Each row is a point on a tangle of strands that fork and nearly touch. The rows are in no order.
Points whose rows are less than 93.7 apart are linked; no others are. Some points are linked to none.
z_288: [ -5 -15  -5  20  23  22  10   9 -25   6   7   3  -2   1   8 -56  10 -47
  34  32  -4   1 -15  36   7 -28   5  17   3 -23 -14]
z_507: [  4  12  31   4  18 -28   3   1  14  36 -17   8  30   0  12  30 -17 -13
   7  16  -2  18   2  27  16  -2  -3  28  -4  23  28]
z_492: [  3  -6  20   2   5  17  -1   3   6  55  -3  10  11   3  13  -9 -24 -22
  16  23 -18  13  10  15  27 -11   4  32  -9  19  22]
z_398: [-14  10   1  10  12  -5  -9  10 -22 -11 -31  13  39  -6  -8   1  11  -5
  17   9 -19  31 -21  -3  22   3  -9  12  -6  12 -10]
z_691: [-15   8   5  -6  -8  51 -23  17   1  20 -17  -3 -17 -29   1 -12 -21  -9
  14 -29 -28  15 -15 -16  19   2  12   9   3  23 -11]
z_440: [ -6   3   7 -16  -1 -11 -18  15 -11  34  37 -27   1 -21  -1  23 -11  10
   2 -41 -14 -45  14 -19 -27 -25  12  -7  38 -11  12]
z_400: [  9 -19  17   2  18  26  15  23  17  -2 -16   6  12 -13  -4  11 -24  -8
  28  41   7  -2 -30 -10   5  -9  13  26 -11  -5 -24]
z_681: [ -4  19  -7 -18   5  23  -2  19 -30  -7  62  -7  22  25 -28 -30  19  18
 -24  -4  19 -15 -55  10  -5 -42  34   1   1   4  -4]
z_375: [-34   6  -8  16 -41  18  -4 -22 -28 -13   1 -38 -24  32  35 -17  32 -11
 -11   1  25  13  -2 -29  -2  19  45   0  -6  -8 -33]
z_808: [  4 -30  -5   4  -5  43  17   5   7   7 -14 -11 -21   2   2 -23  -5 -15
  15  31  -2  10 -33 -16  15 -23  17   7 -33 -10 -31]
z_181: [ 26  22 -29   4   6 -11  -9  13 -45   9  -9  17  23 -24  -7 -14 -24   0
   6 -15  -4   7  15  24 -13  -7 -16   9  11   6  31]
z_626: [  9  -4  23  12  32 -27  -3   6 -15 -13 -30  23  46 -15 -18 -12  -7   8
  11  20 -27  40 -18  -2  -1 -15 -11   4  23  19  14]
z_298: [ 10   8  40  19  42 -46   2  -9   1 -27 -19   9  13  28  -3  13 -14 -17
  13  12  -4  26   7  21  24  26   0  -8 -24   4 -19]
z_568: [-25  35 -24  -1 -33  -1  -2 -10 -32  14  21 -29   9  17  14  -1  29  -4
 -30 -31   3   2  19  -4 -12  -3   5   2  27 -32  -5]
z_254: [  2  12  40  -2  -1 -19  16  -2  17 -20 -27  -4  -8   3  12  44  -4   5
   7 -24  15 -29   9  -8  -2   8  -1  -7   6 -14 -17]
z_906: [ 19 -20  47 -16  32 -46   1 -12  45 -16   5  32  35  23   2  14  16  -3
   3  31  -8  13  -1   0  11  -5 -24  17 -44  12   6]
z_70: [-39   9 -16  12   2  -4   9  24 -31  -9   3   4   5  12  -8 -52  19  -2
  24  -3 -33  -4 -15  17   4   9 -26   0  13  13   6]
z_506: [ 20 -10   1 -38 -12 -49  -9 -12 -16 -21  -6  25  33  37  -9   0   5  28
 -11  26  -5  17  17  -3  11  22 -15  14 -12  25   5]
z_263: [  6 -20  29 -25   2  13  13  -9  41  -9 -14  35  10   3  -6  42  34  21
  -8  15 -24   6   0 -21  -2   4  -4   7 -26  26  -4]
z_952: [ 26   1 -14   2   3  -1  30  13  -7 -14  19  14  -3  12 -21 -38 -31  46
 -28  11 -11  11 -24  13 -44  -9 -10   2  15  -2  14]
z_875: [  8  -9  -6 -19  10  -7  -8   1 -19 -26 -22   4 -11  -1  15 -37  -8 -29
   9  22  33  26 -25  30  15  26   2  12 -10  -3 -38]
z_179: [  2 -32  20 -48  -8 -31  -3   9  25 -19 -15  -6 -11 -29 -16 -11  -9   6
   9   5  13  -2 -25  -5 -14  10  -1  -1  31  16   4]
z_783: [ -2  14  18  26   5 -38   5 -30  35  20 -20  32 -17 -26  16  53  13  21
 -10 -11   3  -4  26   5  -5  13   3  -9  -9   5  36]
z_801: [ -6   3 -31   1   1  19  -6  45 -17 -11  57   3  20  35 -15 -51   0  10
  13   1 -18 -42 -33  -3  -3 -25 -13 -14   6  12  12]
z_737: [ -7   5  -6  28  20 -19 -14  -4  20  18  61 -12 -15 -13 -21  32 -37  47
  -8 -13  29 -24  13 -16 -35 -21   6 -17  12 -30  11]
z_201: [-14 -14  13 -28   6 -23   4  -2 -14 -30  -8  -2   4  22 -11 -11  13   1
   1  38   2  31 -24  16   5  34  12  17   7 -11 -43]
z_98: [ 18   8 -23  32   9  27 -15  14  13 -22 -21  21  12 -43 -10  20 -15  13
   9 -13  -3  10   0 -27  -4   2  -4  -2  -8  -1  -6]
z_486: [ 13   9  38  -8  11 -36   6   2  23 -17 -20  22  16  -5  -2  51 -18  37
  11  -5   1 -18  -7 -24 -13   7 -14  -3  -7  24   7]
z_957: [-13 -10   9   2 -12   1  15   3  -5  37 -19  -8  15  17  16  30  26   2
  10  46 -11   3 -13  15  29 -11  -3  33 -30  -2 -10]
z_86: [ 22 -11  -3   9   6 -28 -30 -13  11 -18 -29  13  -3 -11  -3  -3 -20 -18
   7  -9  23   9  25   2  22  26  -2 -22  -4  23   8]
z_320: [  6  13   8  17   2 -16 -27 -17  36  -1 -33   7  -6 -18  30  34  -8 -26
  11 -41  28   8  17   0  23   5 -10  -5  -3  21  17]
z_941: [  6  12 -19  -4  -7  24   9   9  18  -3  26  -9  18 -26  -4  32   4  26
 -31   6  23 -14 -15 -18 -34 -15  14  -8  12 -27 -13]
z_197: [-21  -1 -17  21 -28  20   2 -10 -35  38   9 -24  -4   7  19  20  38   3
  12  12 -18 -43  10 -19  22 -36   8  -7 -33  -1  -7]
z_916: [ 18  -6  27 -30  -9 -36 -15 -34  -5  -9 -14  21  14  14   7  31  26  20
 -16   9   7   6  24   5  17  20  19  16 -40  14 -11]
z_893: [  3   7 -23 -19 -19   8  20   6   1 -21  28 -11  -9  13  -6 -31  16   2
 -15 -35   1 -26  -7   2 -21 -24 -36 -26  28 -22  15]
z_373: [  8 -10   0   1  -2  46  17 -19  -5 -17 -29  -9 -22  -8   5  13  16 -21
   3   1   5   9 -22  -7   4  -9  10   4 -30 -22 -42]
z_856: [  5 -19  26  -3  -1 -52  14 -40  39 -26 -20   3  -4  -6  -2  28  14  17
  -9 -19   9   5  14   5  -1  -3 -49  -9   9  -2  20]
z_639: [-20 -11 -25  29 -18   0  -3   2 -33  50   7 -34  -2  -5  15   2   2   2
  30  41   3 -15 -20 -18  29 -32  27   5 -46  -8 -12]
z_9: [-29 -13  36 -45 -13 -54 -18 -13  13 -10  -7  -3   8  15  -3  -9   7  22
  -5 -26 -20  10 -11 -22   6   3 -39  -6  22  37  13]
z_860: [ 18  -4 -10 -14 -10  57  12  -4  21  36  10  15 -33   1   5 -10 -20 -10
  -9  -6  -9 -11   8  -5  -8  -6   7  10 -23  23  18]
z_387: [-26  11 -28 -15 -41  30 -27  16 -25   6  37 -12   9  20  14 -30  23  10
 -15  -7   5 -22 -13 -28  -2 -15  27 -12  22  19  -2]
z_511: [ 32 -11 -29  10   0  11  -6 -14 -38  11 -19  14  -2  -4  16 -44  -1 -48
  13   4  14 -19  14  27  12  -7   2  -6 -23   2  21]
z_321: [ -7  -1  -2  21 -10  22   3  -1  39   5   6 -28 -13 -12  25  21  25   0
 -22  -7   2  -3  16  -7  11   0  37 -12  16 -41 -23]
z_34: [-46  -1   8  -9  -9 -32  -2 -29 -21   0 -14   7   4  23  23  -8  57 -22
  12  -6   2 -10  15   6  21  15 -23  -3 -24  34  -2]
z_445: [ -4 -18  21   6 -15 -10  13  -5   3 -24   3 -43 -25  -2  -2 -16 -35  28
 -12 -27  10   4   6 -21 -21  -3 -26 -16  48 -24  -6]
z_56: [  5 -13  27  -8  -1 -18 -26 -30  -8 -17 -25  -7 -14  -1  11  17  31  -8
  -5  14   3  24   9  13  31  25  41  -1 -32   9 -43]
z_659: [ -4  -2 -12  17 -12   4 -20   6  -5  43   0 -39  -2  -9  23  11  -7  -7
  15  41  27 -18  -8  22  38 -10  24  -3 -22 -23 -12]
z_116: [  8  15 -10 -14   3 -31 -10  -3 -54   3 -35  25  14  -3   9 -32   1 -19
  13 -12   5  -5  -8  23  -2   5 -12   6  11  34  33]
z_940: [-16  23  -4  16   5  29 -11  11 -36   0 -20  -7   7  -4   9  -2 -11  -6
  13  11 -10  41 -18   6  15  12   4  24 -11  -4 -36]
z_61: [-48  -1 -14  -5 -28  25  20   0 -32   1  29 -11  -6  44  18  -8  52   7
  15  29  -9 -37  -3 -23 -10   8 -16  -3  -5  31  -8]
z_326: [ -9  21   9  11   8  22 -11  12 -18  29  -2 -12   1  -4  12  18 -33 -30
  41 -31  -8 -32   5   2  15  -2 -17  23 -19   3   6]
z_530: [ -1  -1  36 -13   1 -56 -16 -28  34 -53 -18   2  17   9   6  25  30  22
 -11 -33  -8  13   7 -30   6   0 -22  -3  -8   1 -11]
z_218: [ -1  25  12   7  12  -2 -13  -7  -9   7 -25 -12 -10 -18  16  22 -29 -54
  32 -24  19  -1   4  27  16   5 -14  14  -7  12  11]
z_776: [-21   2  -5 -14 -19  22  12   5 -26  42  -8  -8  20 -12  21  26  37 -10
  12  17 -17 -19 -13   0  12 -16 -14  19 -11   4  -4]
z_161: [-12  -3  15  -4   4 -37  12   1  14 -11 -14  -3   8  30  21  31  22  -9
  31  18  25 -27  -8  20  35   8 -44   7 -28  -5  -5]
z_414: [ 13  12 -13  37  32  41   6  10   5  24  28  29  10   7 -23  -5 -14  10
  -7  19 -35  21  25  -4 -14  -7  18  15 -23 -13  -2]
z_767: [ 15  27 -12   6  41   9  10  -7  -1   3  62  13  -5  11 -42 -10 -12  19
 -30 -26  29   0 -14   5 -35 -23  14 -10  -8 -18  12]
z_610: [ 36  16   4  30  30  28  19  -1 -11  -2  -1  54   9  -7  -3 -16 -31  -1
   9  19 -16  15  13   3 -38 -14  19  16  -8 -10  -3]
z_925: [ 20  -7  21  15  24   5  24   5   6  -2 -11  48  42  -6 -11  -9   1   2
  14  41 -27  17  13  -1 -12 -16  -2  11   1   6   3]
z_996: [ 15  18  -3   2  11  14  30 -10   8   4  16  -3   1   2 -17  24  -5  14
 -30  22   7  -7   8   4 -33  11  21  -9 -12 -30  -7]
z_938: [-14   6  -7  -9 -17 -12  -6  13 -16  14  48 -33  21   6  20   6  19   8
 -29 -33   9 -27  18 -27  -8 -31  22 -17  40 -32   3]
z_529: [ -5 -10 -18  -4 -32  33 -15  24  25  -8  23  -9   5   4   3 -12  20  19
 -23  -9 -17  -9   9 -49   2 -13  33 -22  33   3  -5]
z_861: [ 12  -5  31  -4  34 -19   2 -24  32   4 -14  31  -6  -5  -4  19 -13 -31
   9  -3 -11  15   5  -1  -4   3 -10  15 -17  34  40]
z_759: [ -8   2  20  -2 -20  -8  15 -14 -17  -1 -25  -5  -9  27  32  37  15 -15
  21  -8  20 -45   7  -8  15   3 -10  -4 -32  -9 -22]
z_185: [ -3 -14   2  17  26 -13  20  -2  23  16   4   0  16 -48 -23  23   9   2
   4  24 -21  26   1  29  -2 -16 -18   6  16 -11  25]
z_441: [  7  -9  31  -4  31 -61 -20 -26  22  -8 -31  -8  15 -46  -7  38  15  13
  -4  11   7  34 -21  23   0 -12  -2  -8   8   1   5]
z_157: [ 10   0 -14  -7 -17  21  23   4 -11 -37   0   5  10  46 -15 -18  41  -1
 -15  21 -23  10 -12   7 -12   4  -5   4  -7 -19  -2]
z_969: [ -4  -6  -7 -24 -42  19  -3 -27 -21  11  -8 -11 -20  30  26 -22  19 -10
 -31  -6  17 -11   8 -26  -1   2  40 -10 -10   2 -18]
z_255: [ 28 -21 -29  -4 -11  -4  19  10  16 -27   7  11   3  29 -19 -19  -9  16
  -9  24   9  -7  14  -4   1  13 -41 -17   4   4  18]
z_960: [ 10 -15 -21  13  15   8  16 -11  36 -13  14  -3 -30  -4 -26 -33  -6 -20
 -18  10   0  23  17  25  -4  22  -5 -24   4 -14  12]
z_535: [  6  -1  15  -3  -5   4  -1 -22  39   8 -34  36  -4 -33  11  52  26  19
 -24 -10  12   6  10 -13  -6   6  18  10 -11   9   0]
z_132: [-10 -21 -15 -29 -24   0  -3  -3  17  23  -8   5  17  27  10  -1  24  -5
  -4  35   3  25  -7  15  33  14 -19  37 -20  10  -4]
z_84: [-20   6  39 -31  12 -69 -23 -35   1 -37 -14  -2  16  19  -6  -8  20   6
   2 -28 -12  21  -8  -6   0  11 -27 -12 -14  14 -10]
z_51: [ 14 -16  20 -20   1  30  18  -6  15   9 -19  32 -15  10   1  -4  -7 -20
  11 -12 -11 -17   4  -9   0   4  -8   6 -24  36  21]
z_788: [  0 -17   6 -39 -37 -14   1  -7  -3  -1 -15   9 -14  18  26 -28  10  -1
 -26 -29  12 -15  17 -16 -10  20  26 -14  30  17  -2]
z_711: [  8  -3 -31 -20 -21  22   4  -3 -36  25   5  -2   3  23  18 -41  -7 -12
 -16  33  35   0 -29   3   8 -17  20  17 -26   0  -2]
z_547: [ 33 -15 -44  -1   4  21   6  19  16 -17  14  29   6  -4  -5 -12  -9  -4
   4  10  26 -34   7 -10 -14 -11 -25 -24  -9   3  35]
z_271: [ -1   3 -21   8  -2  36  -5  15 -10  13  35 -26  27  13 -23  -1  15  10
 -23  33 -21   8 -12   5  -2  -9  36  11  -7 -22  -9]
z_425: [ 25  17 -18 -12 -24  20   6 -15   3  33 -10   6 -12  16  21   6 -36 -12
 -16  -7  27   2  21   5   3  15  -2  16 -31  14  12]
z_979: [ 12  15  -5  15  46  22  -9   6  -9  15  18   8 -30 -37 -14 -17 -32 -21
  -5 -13 -21  17  13  23 -33  -5  38   7   6  -4  12]
z_90: [ 13  11  20  19   7 -38  -6  -7  26  17 -24  -4 -20 -23  14  41   9   2
   2   2  25 -26  35  33  10   4  31 -21   8   5  19]
z_206: [-11  11 -14   5   0  17   4   0  -2 -10  13 -23 -24  21 -22 -40  -3 -13
 -20 -14 -26  18  10  13   7  20  14 -32  20  -6 -14]
z_252: [-11 -21  51 -61   1 -11 -12 -10  21   9  -9  12  -1   8   5   5   7 -10
  15   5   2   3 -33 -12  19  -1  -8  32 -28  31 -12]
z_149: [-28   9 -13  -3 -48  32  -6  13   5  25   7 -22  -8  11  44  18   9  -3
  15 -18  21 -28  -1 -35  21 -10 -17  14  -9  -8 -17]
z_59: [ 22  -5  28 -17  16 -58   0 -30  24 -30 -13  20   1  13  -6  12 -27  18
  -9 -14  24  22   6   1 -12  16 -50   6 -23   9  14]
z_115: [ 13 -10 -13 -15   9  -1   9  19  10  32  36   5  -1   1 -16 -17 -34 -12
  -2  26  -3 -20  13  15 -22  -6   3   4  11  12  48]
z_761: [-15   7  -8   7  32  -3  -4  10 -20   3  38 -38 -15  -4 -39 -30  -3 -11
  -1 -28 -20  -7  -3  20 -14 -11   1 -23  21 -29 -17]
z_602: [ 27 -12 -13  27  18   4 -12 -15  -9   7  -8   9  -5 -26  -3 -10  -6 -46
  10  10   3  -2  37  25  26   6  18 -23 -18   8  20]
z_303: [  1   7  31 -23   2  16   8   9 -27  11 -31  27   2  21   9 -21 -23 -14
  20  -9 -16  -1 -21  -5  -1   5  -8  26 -13  37  -1]
z_651: [-19  11  -7  34  19  15 -15  33   1   8  32 -37   0  13 -17   0 -31  -6
  28   4 -10  -6   5   9  28  10   7 -12   0 -26 -20]
z_207: [ -7 -13  -4 -11  -6   7  23  15  40  19  18 -15  11 -21  -9  29  28  -7
   2  18 -15 -14  -2  17  11  -8 -36   1  19 -19  13]
z_837: [ -4  22  -5  -2 -13  32  22  -1  21 -18 -16   8 -14  13  -1  -3  -6  -5
  -6 -48 -17  17   7  -9  -3  19 -37   5   3   1 -10]
z_205: [  4 -32 -25   2   6  24   7   5  42   1  27   9 -20 -20 -24 -35   9  -2
 -26  28   2  -4   0   5 -15  -3  16 -23   9  -8  22]
z_52: [ 10   5 -35  11  13  -1 -15   3  18  12  28   1 -24 -39  -8  13 -19 -15
   9 -38  13 -17  27   3 -19 -11 -22   9  16 -11  48]
z_69: [ 17  18 -18  17   9  11   5  23 -57 -25  -1   7  38  19   1 -21 -18  -1
  10  25  12 -15 -15   0 -16 -13   8   4  -8 -24 -18]
z_208: [  4  -9  12  26   0 -34   4  -5   2   1   1  -5   1 -18 -14  22 -10  19
   9 -23 -20 -32  38 -12   4 -10 -30 -31  22   9  38]
z_44: [  5   9 -41   1 -17  35  17   3  13 -40  26  -3  -1  15 -18 -35  47  -1
 -30 -15  -1   3 -23  20 -12 -18  -4 -16   9 -23   1]
z_556: [  8   0   3  14 -20 -19  -5  10  30  15  12  10  -8 -21  25  33 -14  19
   2 -21   5 -41  43 -31  -1  -4   2 -18  29  11  41]
z_520: [ 35  25 -13   8  38   9   0  -2 -13  11  39   7 -11   4 -19 -25 -40 -19
 -14  -8  26  -2   0  30 -33 -12  25   0  -6 -14  20]
z_256: [-32  12 -11  16 -25  -9 -13  14  19  17  -5 -38  -5  11  33  16   7   0
   6  17  31   6  10  25  48  19  14   4  11 -22 -26]
z_474: [  2  -7  18  27  28  18   7   1 -31  -9 -12   1 -23  14  16 -37 -25 -48
  42  21  -2   7  -3  10  22   1   6   0 -17  -4 -22]
z_503: [-35 -16   0   4 -15  23  22  -5 -43  27  11 -12 -13  26   3 -17  31  -6
  18  36 -32 -34  -9 -25   4 -19  16  -3 -35  19 -12]
z_171: [-10  -4  17  23  24 -23   1 -10 -37 -27 -19  18   8  38   8 -24  -3 -28
  35  20   4   4   7   4  26  23  -4  -6 -25  13 -23]
z_194: [-16   4   0  23  -2   4  -7   3  31  22   8 -21 -10 -45  -5  30  -9  18
 -14 -13 -19  20  15  -1  -6   0  16  -7  28 -11  -7]
z_63: [ -8 -12 -21 -19 -19  15 -24   8  25   2 -28   7  11   0   8  -3  -2  -7
   3   2  22  27  -5   4  42  19 -25  20  -8  12   2]
z_498: [  5   3  -2  15  10  29  27  27 -28 -17  -6  29  12   4   5 -47  22  -4
  17   1 -45 -16 -41  32 -23 -24  11  18   3   2 -18]
z_391: [ -1 -13  16 -31  20 -36 -24  -4   0 -29 -25   1 -11 -27   4  -6  -8 -23
  24   0  29  24 -33  16  12  15  -9   7  11   9 -18]
z_660: [  1   2 -26   9 -26  29   6 -10 -32  -6  -4  -1   1  48   7 -20  19  -3
  -1  32  -7  11 -10  -2   4   5   1  17 -30   2 -10]
z_655: [ 14 -17 -19  -5 -19 -35   4   0  11 -33   1  -1  20  41 -21  16  14  30
  -7  32  -2  15  15  -1  20  22 -29  -4  -1   0   5]
z_756: [ 21   2  -3   8  20 -20  12 -26  -7   7 -27  35  15 -24 -15  20   0  21
 -26  23  -4  44  19  16 -16  20   8   2  -7   1  12]
z_448: [-44 -14  16 -18 -15 -14 -12   1 -29  -8 -15 -20   0  14   4   5  29  17
   9  44   4   8 -24 -13  -3  34  38  18   6  11 -47]
z_257: [ 34  10  17  13  36   5  15   7 -18 -20 -20  31  -7   4  -6 -26 -34 -14
   3   9 -12  43  -1  23 -20  15  14  10   4   1 -15]
z_461: [  6  -4 -40  -5  -7   9 -14  35  11   6  18  -2  29 -24 -16   2 -28  32
   0  17   4   6 -13 -12  -2  -8 -28   8  22  -6  12]
z_951: [  0  22  -3  -4 -13  37  18  -8  26 -10  -1   0 -26  -2  -1  -1 -15   3
 -34 -44   6  16   6 -19 -35  12  12  -5   8 -22 -15]
z_850: [-36  15  -3   4 -32   4  24  -9 -25  -7  19 -18  -2  49  16  25  55   1
   4   4 -12 -24  19 -16  -1  18  -9  -2   2  -7 -17]
z_419: [ -4  -9 -11  13  21  -6  -9   1   2  29  23 -13  -2 -53 -36  14 -11  23
  -7  -1 -20  16  10  11 -19 -18  -7   2  25 -17  21]
z_140: [  3  18  -5  21   4  -7   5   3  23   4  19  -1 -13 -17 -12  32 -50  42
  -3  -5  16 -13   6 -15 -31  10 -23  -1   5 -23  14]
z_260: [  4  19   7   1  -9  27   8  10  24  -1  35  -4  -3  -7  19  18 -11  17
 -31 -36  26 -13   5 -47 -29 -13  25  -6  12 -30 -12]
z_182: [  8  15   0  -6 -34  44   1  -2  10  21  16 -21  -9  10  31  19 -14   0
 -21 -25  29 -27  -5 -37  -6 -26  16   2 -16 -13 -18]
z_330: [-12   6 -19  27  -5  55 -13  12 -15 -15   9 -18  -7  13 -16 -13  14  -7
  16 -18 -29 -13  -4 -24  19 -14   9  -5 -20  -9 -25]
z_494: [-11   0  -1   5   5 -13  13   2 -20 -16  21 -39 -12   4 -25 -19 -14   9
  10 -19 -11 -21   3  -1 -13  -8 -35 -23  33 -26  -1]
z_645: [-18   7  19   5  -2 -24  -7 -12 -13  21 -29 -28 -17  22  20  22   5   1
   6  31  21  13   7  37  36  30  29   6 -22  -7 -42]
z_348: [ 16 -21 -13 -35 -10  -1 -10  12 -14   7 -14  13   1  14   9 -45 -26 -10
   6  34  34   5 -27   8  10  14  12  14  -8  11 -12]
z_435: [ 12  -7   2  -9  -3 -19  20 -21   8 -20 -15  38 -22   2 -13   5 -32  40
 -21  -1   3  18   6 -15 -30  22 -33  -4  -1  14  23]
z_980: [ 14   9 -22   5  10  31 -10   1 -40  20  18   6 -25  17  10 -47 -12 -34
  13 -31   3 -36 -11  23  -7 -29  10  -1 -32   3  20]
z_992: [ -6 -36   9   3 -12 -15  10 -15  54 -19 -10  17 -15 -18  21  11  23  16
 -27 -23   1  25  36 -29   4  18   6 -14  21 -13   6]
z_615: [-30  15   3   9 -25   9 -13  -1 -29  -4 -13 -25   2  10   6  12  26  10
  -5  12 -14   5  -6 -14   5  28  49  -1  15  -5 -39]
z_601: [ -6 -24  26  20   9 -27  -6  -7   8 -24 -17 -21 -14 -38 -28   5 -15  12
  21 -20 -19 -10   5 -14  -3 -10 -15 -26  36  15  22]
z_219: [  2  24 -17   4  12  19  15  15 -41 -12  36   5  15  29  -9 -48  23   1
 -18  -4 -19  -9 -42  33 -21 -28  29   3 -10 -12 -14]
z_163: [ 12   0 -19  17  18  30 -19  29 -14   4  36   7  -4  11 -17 -55 -10  -7
   5 -21 -29 -34 -11  10  -6 -21  30 -15  -9  10  18]
z_152: [-38  11 -26  15   1  16  -5  20 -10   8  35 -38  15  12 -21   5  20   5
   3  15 -17   4 -13  11  15   1  -4  10   4 -36 -23]
z_189: [-39  11   6  -2 -33  -7   3 -29 -29 -10 -14   4   1  43  16  23  59   6
   4  -7 -13   9  15 -16   1  25  -7  18 -10  22 -10]
z_760: [-25 -21  14  -1 -25  -9   4  -1  32   3 -17 -11  -4  -4  44   7  40 -18
 -12 -30  -3   5  27 -17  21   8  13  -8  29 -19  -4]
z_78: [ 27  -2 -22  31  26  -7 -20  -1  -4 -23  10 -12 -29 -51 -20  -7 -38  -5
  16 -21  18   1  13   0 -20  -8 -16 -14  19 -19  27]
z_416: [ -2  11  -7 -31   6  23   3  20 -13  13  20  -6   0 -16  -5 -14  -4 -14
   4  -6  10 -31 -30  10 -22 -20   0   9   8 -14   4]
z_785: [  3 -12   2  -1  17 -12   3  42   6   1   0  -3  25 -32 -11  14 -31   7
  32  31   6  -7 -32   2   2  -3 -15  18  25  -6   3]
z_600: [-17  23  11  27  -8   2 -30   2  17  15 -18 -12   4 -33  16  28 -12  -1
   2 -49  -9  21  22 -12  18   2  -6  -6  21   5   8]
z_687: [ 26  -3 -33  17   9  -4 -12  -6  -3 -28  18  -5 -21 -33 -12 -42 -18   7
 -17 -26  16  -4   0   4 -31 -20   5 -37  25 -21  16]
z_552: [  9  11  -5  -3  -5  -1   3 -26 -17   2 -21 -14 -15  -3  13   3   7 -31
 -15 -17  18  12  20  25   7  19  11 -16   9 -20 -19]
z_62: [ 19  16  14  12  34  -3   6  -9 -20   0  -6   5 -33 -21 -17   1 -42 -16
  -9  -8 -14  43  18  29 -23  21  17 -10  11   0  -4]
z_827: [  4  -8  22   5   0  -8  11   6  19 -12 -11  17  20   0 -13  37  17  12
   8  -3 -28 -17  14 -28   9   3 -19 -19   2  31  15]
z_644: [-34   3 -22  -9 -29  44 -29  25  -6  22  -4 -14  -6 -11  13 -34   1  -5
   5  -7  -3  -2 -26 -14  12   3  12   9  14  16 -16]
z_641: [-24   4  17 -20 -18 -16  12   2   7 -10 -16  -1 -18  20 -13 -25  -3  -2
   4 -41 -23  15 -13  -3   5   7 -56  -3  25  21  12]
z_293: [  5  -4  32 -12  23 -56  -8  -7  40  11 -16  10  28  16  12  28  11  -5
  13  24  11   1  -4  29  31   0 -28  14 -28  11  23]
z_693: [ -4  -8  23  15  21 -20   7 -11   7 -14   2   5 -46 -42 -21  18 -29   1
  11  -6 -17 -16  12 -11 -34   8  28 -14  27   9  33]
z_36: [  5 -20  43   9  26 -27   0  -4  40 -13  -6  15  17  29 -16  13  -1   7
   3  33 -24  29   9   4  24  19  17  -1 -29  16 -11]
z_359: [  6 -21  10 -24 -28 -22  13 -24  13 -12  -7 -11 -23   4   0 -15 -26  51
 -41  -8  11  22  11 -17 -29  21 -15  -3  38  -1   0]
z_478: [  6   5  11 -10   0 -33 -42 -24  -1 -29 -29   0  12  -9   3  13  13   9
 -13 -10   6  65   2   5  22  26  15   6 -10  14 -30]
z_319: [  1  -6  30  16  43 -35   4  -1   6   2 -13 -16  -7 -56  -8  35 -14 -20
  15  18  -4  30 -15  38  -3  -3   4   5  31  -6  16]
z_170: [-18  -2  -6 -11  -8 -21 -12  -5 -28   7 -22  20  16   7   9 -18  31 -23
  19 -14 -10 -18  15   2  17   4 -34 -19  -3  39  26]
z_705: [ 10  17 -53   3  -4  15 -38  34 -32  19  17   2  34  -8 -10 -13  -6  13
   0  -6   1 -10   4  -2   3 -18 -10   9  -5  -2  11]
z_646: [ 16  17 -28  12  11   8 -11  -9  -2 -16  43 -13 -15  -8 -23 -34 -20  33
 -39 -41  25  24 -11   1 -31 -23   8 -19  15 -29  -5]
z_629: [  9 -23 -15  10   1  -1 -18   5   6 -39 -21  -8  -7 -19 -23 -24  -6  20
  -5   7  -1  26   0 -14   2  10   9 -29  30  -1 -15]
z_177: [ 34   9 -11   5   9  -9   8  -3 -15  13 -15  29  20 -28  -1  19 -13   5
  -9  10   2  -3  26   8 -16   4  -8   2  -9  11  35]
z_151: [ -8  17  -1   5 -13  52   9  20 -22  25 -18  13   1  13   8 -11 -25   3
  15  -5 -30  20 -20 -10   8  -9  -3  36 -24  11 -20]
z_306: [ -5 -13 -16 -18 -25 -11  -3  -1  -9 -20 -26   2  19  -8   9  16  48   0
  -3   5  17  -9  -5 -12  12   0  -8  -5   4   0 -15]
z_962: [-11 -17   7 -18   6 -11  22   4  28  -1  -5  -2   4   4  -2  11   8 -40
  27   5   8 -26  -7  19  18   6 -45   5   4   3  22]
z_805: [ 14 -19  18 -37 -27 -27  -4  -9  23  17 -10  12 -14 -10  28  12 -13  11
 -17 -23  18 -15  31 -26 -13  14   4  -6  30  20  23]
z_198: [ 17  -6  -3   0  -4   9  25  -4  29  28   0   2  11  11  10  39   2  10
 -13  40  14 -13   5  21   6   7   6  16 -23 -15   1]
z_904: [-10  27  11  -4  -8   6  -9  15  -3  29  22 -18  -9   4  15  32 -17 -10
  12 -49  -9 -40  23  -4  -6  -4 -13   3  20  -8   4]
z_405: [  7 -13  -5 -32  -8  10   9   8  25  -9  -9  23 -28 -37 -11 -15  -4  16
 -13 -11   2 -12 -22 -11 -43  -7  10  -8  32  18  17]
z_74: [  4  11  -3  24   9   4  -8  26  26  -8  20 -37  -5  -9  -9  19 -42  15
  13  -2  19 -19   5  -4   1   5   6 -18  14 -29 -25]
z_986: [ -1  14  -8 -13  -4  36   1   6  -3  -7  56 -16  28   8 -31  14  29  25
 -37  16  14  -1 -29 -17 -15 -36  34  -3   4 -21  -7]

A fork is a point with three links. Follow the links from the first point to the second and name the forks in between, in order.
z_960 / z_219: z_494 > z_260 > z_941 > z_986
z_737 / z_503: z_986 > z_941 > z_957 > z_197
z_405 / z_951: z_875 > z_494
z_925 / z_568: z_151 > z_51 > z_507 > z_293 > z_161 > z_185 > z_194 > z_320
z_90 / z_435: z_827 > z_208 > z_875 > z_494
z_996 / z_170: z_957 > z_197
z_478 / z_498: z_56 > z_197 > z_957 > z_941 > z_986
z_185 / z_535: z_161 > z_827

A fork is a point with three links, a tip a point with one. Leave the first point through the second and follow the links. Name the first fork or tip that comes.
z_837 / z_641: z_494
z_359 / z_435: z_260
z_556 / z_805: z_875
z_52 / z_78: z_610
z_257 / z_62: z_52
